Each row is a point on a landscape with many valleys, with its height.
From any point a ball rolls to the lowest of the 3 points nearest to it. It stops when none of these is lower. Distance is the straight distance between rows; heights are no part of it.
K_141 (h 22.1): -6; 34; -4; -21; -7; -13; -11; -16; -37
K_209 (h 26.8): 19; -24; -33; 9; -4; -7; -6; 23; 18
K_34 (h 26.2): 5; -5; -7; -10; 3; -17; -6; -1; -17
K_199 (h 36.7): 0; 7; -11; -30; -10; -20; -21; -7; -38
K_782 (h 55.4): -5; 18; 15; 19; 18; 31; 21; -1; 26
K_940 (h 25.5): 13; 14; -24; 23; -2; 12; 10; 19; 29
K_221 (h 28.7): 15; 0; -44; 9; -10; -6; -7; 25; 24
K_464 (h 30.1): 5; 10; 0; 18; 11; 11; 9; 2; 12
K_122 (h 40.9): 5; -12; -57; -16; -20; -12; -32; 28; 7
K_328 (h 38.7): -11; 26; -42; -11; -12; -12; -26; 8; -18
K_526 (h 39.0): 8; -39; -1; 6; 2; -8; 0; 13; 18
K_330 (h 45.3): -2; 13; 13; -37; -18; -22; -14; -17; -53
K_388 (h 15.4): 3; -14; 1; 19; 7; 4; 11; 7; 19
K_501 (h 26.4): 7; -9; -17; 5; 3; -6; 3; 7; -1
K_131 (h 24.5): 2; -38; 3; 15; 4; 5; 8; 11; 28
K_676 (h 5.7): 8; -35; 15; -7; 4; -13; -5; -2; -9
K_282 (h 24.3): 11; -5; -19; 14; 2; -3; 3; 17; 10
K_6 (h 22.9): -4; 51; -12; -1; 2; 3; -2; -12; -22
K_84 (h 25.0): 2; -10; 28; -27; -6; -21; -2; -14; -38
K_318 (h 15.7): -4; 35; -17; -6; -4; -7; -7; -1; -19
K_223 (h 20.0): -4; -6; 30; -3; 5; -1; 9; -12; -12
K_529 (h 47.7): -20; 32; -33; -28; -13; -11; -41; 10; -23
K_353 (h 52.1): -16; 26; 51; 5; 4; 28; 19; -27; 5
K_449 (h 29.3): 5; 11; 29; -14; 0; -14; 7; -23; -34
K_334 (h 27.2): 4; 0; 46; -23; -11; -17; 2; -24; -41
K_269 (h 23.7): 5; -6; -34; -12; -7; -13; -18; 20; -9
K_865 (h 36.8): -23; -21; 48; 6; 2; 31; 14; -16; 21
K_716 (h 31.5): -8; 9; -42; -16; -9; -10; -27; 16; -7
K_701 (h 10.5): 3; -22; 14; 4; 7; -8; 4; -5; -1
K_311 (h 32.3): 3; -5; -4; 25; 4; 28; 20; 11; 47
K_355 (h 32.4): -2; 11; 51; -7; -6; -3; 13; -31; -22
K_284 (h 34.0): -13; -17; 22; 20; 9; 27; 16; -1; 36
K_296 (h 45.8): 3; 36; 5; 19; 11; 20; 18; -4; 14
K_649 (h 8.9): 6; -19; -21; -19; -5; -24; -19; 11; -23
K_923 (h 27.6): 5; 23; -3; 1; 4; -1; 2; -5; -9
K_457 (h 32.8): -13; -34; 17; 22; -1; 31; 13; 9; 57
K_897 (h 36.2): 15; -32; -25; -6; -7; -13; -10; 19; 3
K_598 (h 37.5): -2; 23; 36; 1; 3; 5; 16; -20; -15
K_605 (h 30.2): 0; -23; 6; 20; 5; 17; 8; 12; 44
K_924 (h 35.7): 6; 28; -9; 24; 12; 21; 12; 6; 27
K_999 (h 30.0): -4; -53; 22; 17; 6; 8; 7; 2; 31
K_473 (h 25.1): 3; 3; -25; -12; -1; -16; -18; 4; -18
K_283 (h 28.2): 1; 31; -28; 12; 2; 3; 3; 1; 0
K_193 (h 27.1): -9; 19; -19; -27; -9; -18; -18; -2; -35
K_370 (h 17.4): 10; 21; -27; 18; 0; 3; 4; 14; 12
K_79 (h 17.8): -10; 33; -17; -19; -6; -9; -18; -3; -33
K_823 (h 35.4): -27; -42; 33; 15; 2; 31; 11; -7; 33
K_773 (h 21.4): -5; -45; 27; 6; 5; -2; 6; -7; 12
K_833 (h 38.6): 3; 52; -23; 9; 4; 13; 4; -2; -3
K_927 (h 66.4): 18; -56; 1; -14; 2; -23; -9; 11; -6
K_705 (h 24.8): 5; 22; -45; 12; -3; -1; -5; 14; 10
K_814 (h 56.2): -4; 54; 15; 13; 16; 20; 18; -15; -1
K_420 (h 30.7): 9; -35; 13; -34; -8; -21; -6; -4; -32
K_354 (h 23.0): 5; -19; 23; -19; -2; -21; -5; -11; -27
K_788 (h 45.1): -18; 10; 58; 4; 0; 19; 14; -29; 1
K_901 (h 50.5): -9; 16; 26; 14; 13; 19; 19; -18; 14
K_881 (h 29.1): 16; -5; -22; 20; 0; 9; 13; 22; 42
K_941 (h 35.2): 3; 13; 6; -6; 1; -8; 1; -17; -28
K_165 (h 37.8): -2; 8; -54; -8; -15; -12; -28; 25; 5
K_458 (h 38.5): -14; 2; 45; 4; 8; 22; 13; -16; 11
K_438 (h 28.3): -8; -8; 27; 8; 12; 7; 13; -8; 11
K_993 (h 56.3): 12; -48; -7; -3; 3; -18; -4; 12; -1

For each start below, name the point where the ball stops.
K_924 | K_370
K_438 | K_676
K_993 | K_649
K_999 | K_676
K_788 | K_676

Call two points neighbours if one is among the 3 nearest of the other. Go from one point of each pair to the other, from neighbour to neighbour, staying as low as possible. Name the highest point that can't be avoided.
K_649 / K_388 | K_501
K_649 / K_676 | K_999
K_649 / K_318 | K_283
K_370 / K_388 | K_282

Write out the way that a ball takes from each point below.
K_529 | K_79 K_318
K_782 | K_924 K_940 K_370
K_901 | K_438 K_223 K_701 K_676
K_941 | K_34 K_649
K_716 | K_269 K_649
